Each row is a point on a tangle of strands that fork, close into loops and nearly touch. The rows are in no order.
Two points are linked if the straight distance between their rows is under 42.2. Some points are linked to none.
Q_792: 4, 11, -24, -12, 26, 2, 11, -9, -36, 10, 12, -4, -12, 13, -2, -3, -1, -19, 0, -11
Q_970: 1, 10, 16, 0, -15, 3, -25, -4, 18, -25, 16, -2, -4, -1, -11, 16, -2, 18, -15, 8
Q_542: 3, 13, -16, 0, 5, -8, 20, -20, -22, 16, 5, 7, -5, 2, 18, -7, -3, -20, 15, -4
Q_411: 8, -6, 4, -9, -17, 10, -7, 1, 6, -10, 6, 12, 17, -10, 2, -3, -11, 34, 1, 15
Q_505: 16, -4, -17, -20, 28, -4, 1, -6, -18, 8, 26, -21, -4, 24, -1, 7, -16, 7, 17, -1
Q_173: -9, -44, 10, 7, -15, 7, 4, 18, 30, 6, -15, 1, 8, -5, 0, -24, 33, 9, -8, 9
Q_824: 5, 31, -15, 15, 8, -13, 3, -16, -11, 16, 3, -2, -8, 13, 22, 0, -3, -20, 19, 2
Q_808: -2, -5, -10, -7, 27, -5, 15, -2, -14, 9, 2, -19, -6, -4, -16, 12, -4, -10, 13, -21
Q_122: 4, -23, 15, 29, 0, -3, 4, 3, -8, -14, -2, 9, 4, 8, -8, 10, 5, 39, -25, 2
Q_377: -5, 18, -4, -14, -9, 4, -19, 5, 22, -9, 28, -10, -6, 0, 1, 11, -22, -4, 7, 21
Q_309: 7, -4, -27, -24, 28, 4, 14, -13, -38, 12, 4, -4, -9, 0, -10, -2, 10, -21, -1, 4
Q_338: 14, 6, -14, 3, 34, -8, 13, -1, -30, 14, 5, -18, -10, 29, 5, 1, -1, -19, 13, -5
Q_81: -8, 18, -5, 15, 3, -15, 8, -6, 18, 9, -11, -5, -5, -9, 23, 0, 7, -28, 36, -1
Q_895: 13, -14, -3, -13, 8, 0, 13, -9, -31, -2, -1, 9, -10, -33, -22, -3, 19, -3, -4, -3
Q_849: -10, 22, -4, 5, 16, -1, 4, -3, 7, 4, 0, -16, -1, 14, 6, 0, -22, -19, 9, -8
Q_62: 19, -1, -7, 4, 24, -17, 27, -17, -29, 16, 3, -23, -1, 20, 11, -1, 8, -31, 27, 1
Q_691: -16, 17, -9, 14, 5, -15, -3, 8, 26, 12, -15, 2, 4, -4, 23, 1, 3, -32, 22, 8
Q_64: 20, -1, 3, -15, 9, -3, -16, -12, 3, -14, 13, 13, 4, -14, -7, 8, -2, 24, 3, 0
Q_392: -7, 31, -13, 12, -12, 1, -2, -9, 0, 10, -10, 21, -5, 11, 23, -1, -6, -21, -2, 2
Q_103: -3, 3, -9, -6, 6, 8, 4, -8, -32, 2, 2, -3, 1, 4, -6, -4, -21, 0, -17, -25
Q_243: 11, 3, -20, -20, 13, 0, -12, -10, -10, 4, 32, -10, -5, 13, -3, 9, -23, 15, 4, 1
Q_632: 7, 6, -2, -11, 7, 4, -21, -8, -6, -8, 23, -8, -7, 2, -14, 16, -22, 17, -6, 4
Q_681: -1, 4, -11, -12, -16, 18, -9, -8, -21, 3, 25, 9, 2, 8, 17, -7, -25, 13, -2, 6
Q_674: 3, -4, 10, 0, -11, 2, -3, 7, 5, -7, -11, 3, -8, -18, -9, 2, 11, 12, -8, -17
Q_337: -20, 0, 14, -6, -12, 5, -13, 11, 14, -10, -1, -11, 5, 1, -9, 5, -24, 1, -32, 1
Q_204: -7, -31, 11, 18, -3, 1, 17, 1, 22, 1, -16, 9, 8, 17, -4, -13, 30, 39, -9, 28
Q_123: 1, -12, 16, -2, -14, 3, -12, 15, 36, -6, -3, 7, 4, -13, -5, -3, 17, 19, -4, 8
Q_382: -2, 27, -10, 6, 9, 2, -9, -13, -9, 11, 12, -3, -5, 21, 32, -2, -19, -12, 12, 7
Q_446: 6, -22, 23, 5, -8, -2, -19, 6, 37, -12, 3, 7, 9, -13, -5, 18, 16, 26, -9, 7
Q_497: 9, 0, 7, -6, -5, 6, -21, -8, -16, -14, 12, 5, -2, -2, -16, 17, -13, 29, -24, -3
Q_177: 1, 12, 1, -6, -5, 4, -6, 2, 8, -6, 1, 2, -13, -10, -8, 7, -6, 7, 0, -12
Q_758: -19, -17, 10, 7, -17, 6, -1, 21, 13, -1, -28, -1, 4, -1, 2, -13, 16, -6, -31, -13
Q_53: -18, 17, -4, 25, 16, -4, 2, 1, 11, 13, -14, -22, 4, 12, 11, 9, -14, -20, 9, -12
Q_774: 20, -3, -20, -15, 41, -6, 4, 2, -28, 6, 16, -18, -12, 25, -3, 1, -3, -7, 16, 5
Q_201: 22, -18, 0, -9, 13, -5, 3, -10, -25, -3, -3, 16, 2, -25, -20, 3, 10, 19, -15, -3
Q_687: -7, -32, 19, 15, -7, 3, -1, 19, 21, -6, -7, 0, 11, 14, -9, -5, 14, 22, -30, 21
Q_203: 25, -12, 7, 1, 7, -8, -7, -3, -6, -11, -5, 22, -10, -27, -17, 4, 26, 23, -10, -10
Q_189: -21, 10, 7, 3, -2, 4, -10, 8, 11, -5, -14, -14, -3, 3, -5, 6, -18, -7, -24, -15
Q_74: 22, -17, 14, 12, 2, -6, -3, -6, 5, -16, -3, 26, 1, -12, -9, 12, 20, 37, -2, -1
Q_21: -10, -9, 0, -10, -3, 2, 16, 3, 2, 7, -1, -18, 11, -17, 2, -4, -18, 3, 2, -21
Q_936: -8, -23, 20, 14, -10, -4, -12, 10, 21, -23, 3, -3, 20, 12, -4, 11, 9, 25, -28, 33
Q_444: 15, -5, 15, 3, -4, 0, -18, -2, 24, -25, 11, 3, 5, -13, -5, 22, 7, 28, -12, 2
Q_302: -22, 15, -13, 13, -14, -9, 3, 5, 13, 12, -24, 14, 9, -4, 17, -2, 9, -27, -6, -8
Q_533: 8, 0, -15, -16, 5, 0, 14, -10, -20, 5, 13, 3, -1, -13, -4, -7, -5, 2, 7, -9
Q_280: 0, -11, 3, -9, -4, 3, 4, -2, -1, 3, 1, -11, 13, -16, -6, 4, -20, 20, -12, -22
Q_729: 10, 1, -14, -4, 29, 2, 22, -10, -27, 7, -4, -4, -13, -4, -21, 6, 13, -36, 14, 3
Q_113: -15, 2, -7, -10, 1, -5, 21, 0, 16, 10, 7, -16, 13, -13, 20, -9, -16, -12, 17, -11
Q_829: 9, 17, -8, -12, 7, 0, -3, 2, 10, 1, 17, -3, -17, -7, 3, 3, -13, -1, 32, 3
Q_155: -18, -2, -2, 9, -19, 0, -5, 12, 16, 6, -31, 3, 4, -3, 2, -7, 21, -26, -19, -15
Q_373: 5, 25, -9, -1, 15, 4, -8, -3, -15, -2, 2, 6, -26, 13, -11, 7, -5, -14, 16, -3
Q_467: 27, -7, 12, 0, 3, 5, -14, -15, -2, -20, 6, 25, 9, -11, -9, 5, 2, 35, 0, 6
Q_9: -5, 10, -9, -15, -9, 10, -2, -6, 2, 6, 26, 0, 6, 5, 30, -9, -28, 0, 3, 12
Q_48: 7, 8, 2, 17, 16, -9, 11, -3, 8, 14, -2, -24, 1, 3, 16, -1, 3, -20, 44, -4
Q_193: -1, -13, 16, 4, -17, 6, -10, 3, 16, -18, 6, 2, 21, -4, -3, 1, -4, 29, -13, 25
Q_557: -10, -19, 16, 4, -14, 6, 4, 6, 17, -3, -19, 4, 13, 19, 0, -26, 20, 36, -7, 32
Q_900: -14, -11, 15, -6, -23, 7, 0, 14, 13, -9, -9, 10, 17, 17, -3, -25, -1, 16, -14, 30
Q_979: -13, -22, 21, 14, -16, 3, -9, 27, 24, -6, -9, -6, 0, 7, -5, -5, 18, 4, -36, 0
Q_621: -3, -7, 6, 6, -30, 12, 11, 10, 3, -4, -26, 13, 3, -4, 2, -20, 22, 11, -11, 3
Q_663: -18, 4, 6, -8, 0, -8, -13, 17, 35, 3, 0, -4, -1, -4, 8, 1, -7, -20, 7, 4
Q_253: -8, 26, -10, 9, -27, 2, 1, 5, 8, 4, -20, 27, -2, 7, 12, -5, 14, -23, -9, -6
Q_526: -13, -18, 11, -13, -14, -7, -25, 31, 40, 1, -1, 8, 7, -6, -4, -11, 15, -16, -6, 13
Q_486: -5, 3, -1, -13, -4, 2, 7, 4, 15, 8, 19, -3, 13, -9, 25, -13, -23, -4, 14, 8
Q_536: 2, 8, -14, -4, -3, 10, 9, -8, -44, 4, -4, 20, -5, -7, -5, -12, 1, -13, -13, -8
Q_833: 11, -11, 11, 12, 5, 3, -12, -3, -18, -19, 2, 15, 3, 3, -11, 12, 0, 35, -30, 2
Q_597: -8, -2, -10, -4, 13, -6, 20, -10, -22, 7, -7, -18, 0, 6, -8, 6, -6, -19, 3, -33
Q_851: 4, 5, -1, -7, -20, 19, -18, 0, -8, -13, 18, 13, 3, -1, 1, 2, -17, 21, -5, 15
Q_991: 28, 2, -1, 20, 29, -14, 11, -10, -27, 16, 0, -15, -2, 25, 10, -1, 15, -28, 34, 11
Q_898: -6, -34, 17, -6, -16, -4, -17, 23, 35, 7, -8, 5, 11, 2, -4, -23, 25, -5, -14, 10
Q_636: 19, 13, 5, 7, 19, -8, 10, -6, -4, 11, 9, -21, -8, 16, 17, -6, -1, -12, 41, 3
Q_781: -22, -16, 19, -9, -19, 4, -12, 21, 18, 0, -8, 7, 29, 11, 1, -20, -8, -7, -17, 22
Q_602: 9, 17, -3, -2, 18, 1, 0, -1, 2, 3, 17, -18, -16, 12, 1, 5, -13, -6, 38, 2
Q_529: 6, -29, 10, 20, -12, 0, 19, 3, 14, -3, -19, 11, 0, -3, 1, -10, 33, 40, 3, 11
Q_864: -14, 21, 2, 2, 6, -7, -11, 5, 27, 5, -2, -1, 0, 6, 18, 6, -7, -28, 14, 12
Q_89: -10, 5, -6, 2, -1, 2, 14, -5, -20, 5, -14, -5, 1, -5, -9, -1, -8, -14, -8, -29
Q_790: -9, -5, 10, -2, -17, 10, -12, 8, 8, -14, 5, -6, 15, -3, -6, 2, -15, 19, -30, 11
Q_960: 0, 16, -18, -7, -8, 12, -11, -10, -25, 5, 17, 6, -8, 18, 15, -5, -18, -1, -9, -3
Q_110: 6, -4, -2, -8, 14, -5, -2, -4, -4, -2, -2, -11, -12, -14, -22, 12, -1, 3, 4, -19
Q_945: -1, 19, 4, -10, -19, 5, -24, 4, 11, -18, 21, -2, -16, 6, -7, 13, -9, 4, -3, 15
Q_676: 18, 17, -2, 37, 14, -18, 15, -9, -17, 24, -9, -14, 1, 15, 15, 4, 10, -21, 30, 5
Q_736: -2, 2, -10, -3, -6, -7, 28, -18, -20, 8, -3, 7, 2, -12, 8, 1, 7, -26, 17, -13
Q_858: -12, -10, -7, -6, -19, 4, 21, -6, -12, 3, -11, 8, 1, -22, 0, -2, 13, -18, 16, -19
Q_680: -12, 7, -12, 10, -1, -11, 26, -15, -6, 16, -15, -9, 3, -9, 12, 8, 0, -30, 18, -18
Q_256: -14, 18, -8, 24, 10, -14, 15, -11, -4, 23, -20, -22, 8, 5, 14, 12, -4, -28, 15, -16
Q_145: -5, -7, 5, -3, -20, 2, 9, 8, 3, -6, -17, 9, -8, -20, -8, -2, 24, -3, 5, -19
Q_810: 13, 14, 0, -10, 19, 0, -20, 0, -13, -11, 9, 7, -22, -3, -29, 17, 3, 7, -4, 1
Q_274: 3, 1, -2, -2, -6, 16, -2, -7, -35, -6, -2, 15, -2, 1, -9, -11, -10, 13, -22, -9
Q_551: 8, 0, -5, -8, -6, 0, 7, -4, -31, -2, -7, 23, -9, -16, -17, -9, 15, -6, -11, -6
Q_2: 6, 5, -3, -2, 13, -2, 9, -3, -17, -1, -9, -1, -21, -8, -25, 7, 15, -26, 21, -13
Q_421: -7, 3, 6, -9, -13, 9, 0, 12, 19, -6, -2, 11, 12, -7, 8, -7, -9, -1, -6, 7
Q_584: 3, -23, 15, 18, -10, 1, 13, 9, 4, -9, -16, 9, 1, -1, -6, -3, 16, 40, -14, -1
Q_284: -10, -6, 10, -16, -8, -1, -21, 22, 42, -7, 3, -4, 2, -14, -5, 2, 3, -2, -2, 7
Q_610: -10, 21, -5, 0, 8, 6, -10, -7, 0, 0, 17, -12, -9, 13, 14, 8, -29, -9, 0, 4

A piece is two or more points that can be reached from each other along the links. Count, over all rows, the pieces, the separate loops (a circle has one, a figure eight two, a Y none), the forks (points with three links) and the tips (points with one).
pieces: 4
loops: 1
forks: 5
tips: 11

A fork is a point with three links, a tip a point with one. Leave the first point through the second and follow the links. Name the first fork or tip that comes.
Q_122 / Q_833: Q_338
Q_774 / Q_505: Q_781
Q_103 / Q_89: Q_736
Q_736 / Q_858: Q_64
Q_284 / Q_663: Q_829
Q_829 / Q_602: Q_284
Q_392 / Q_253: Q_193

Name the points in between on the shortest way along the links from the first point to the second, in order.
Q_53 / Q_89: Q_256 > Q_680 > Q_736 > Q_858 > Q_145 > Q_674 > Q_177 > Q_110 > Q_808 > Q_597
Q_833 / Q_62: Q_497 > Q_632 > Q_243 > Q_505 > Q_774 > Q_338
Q_851 / Q_253: Q_411 > Q_193 > Q_936 > Q_687 > Q_979 > Q_758 > Q_155 > Q_302
Q_505 / Q_557: Q_243 > Q_632 > Q_497 > Q_833 > Q_122 > Q_584 > Q_529 > Q_204
Q_636 / Q_123: Q_48 > Q_81 > Q_691 > Q_864 > Q_663 > Q_284
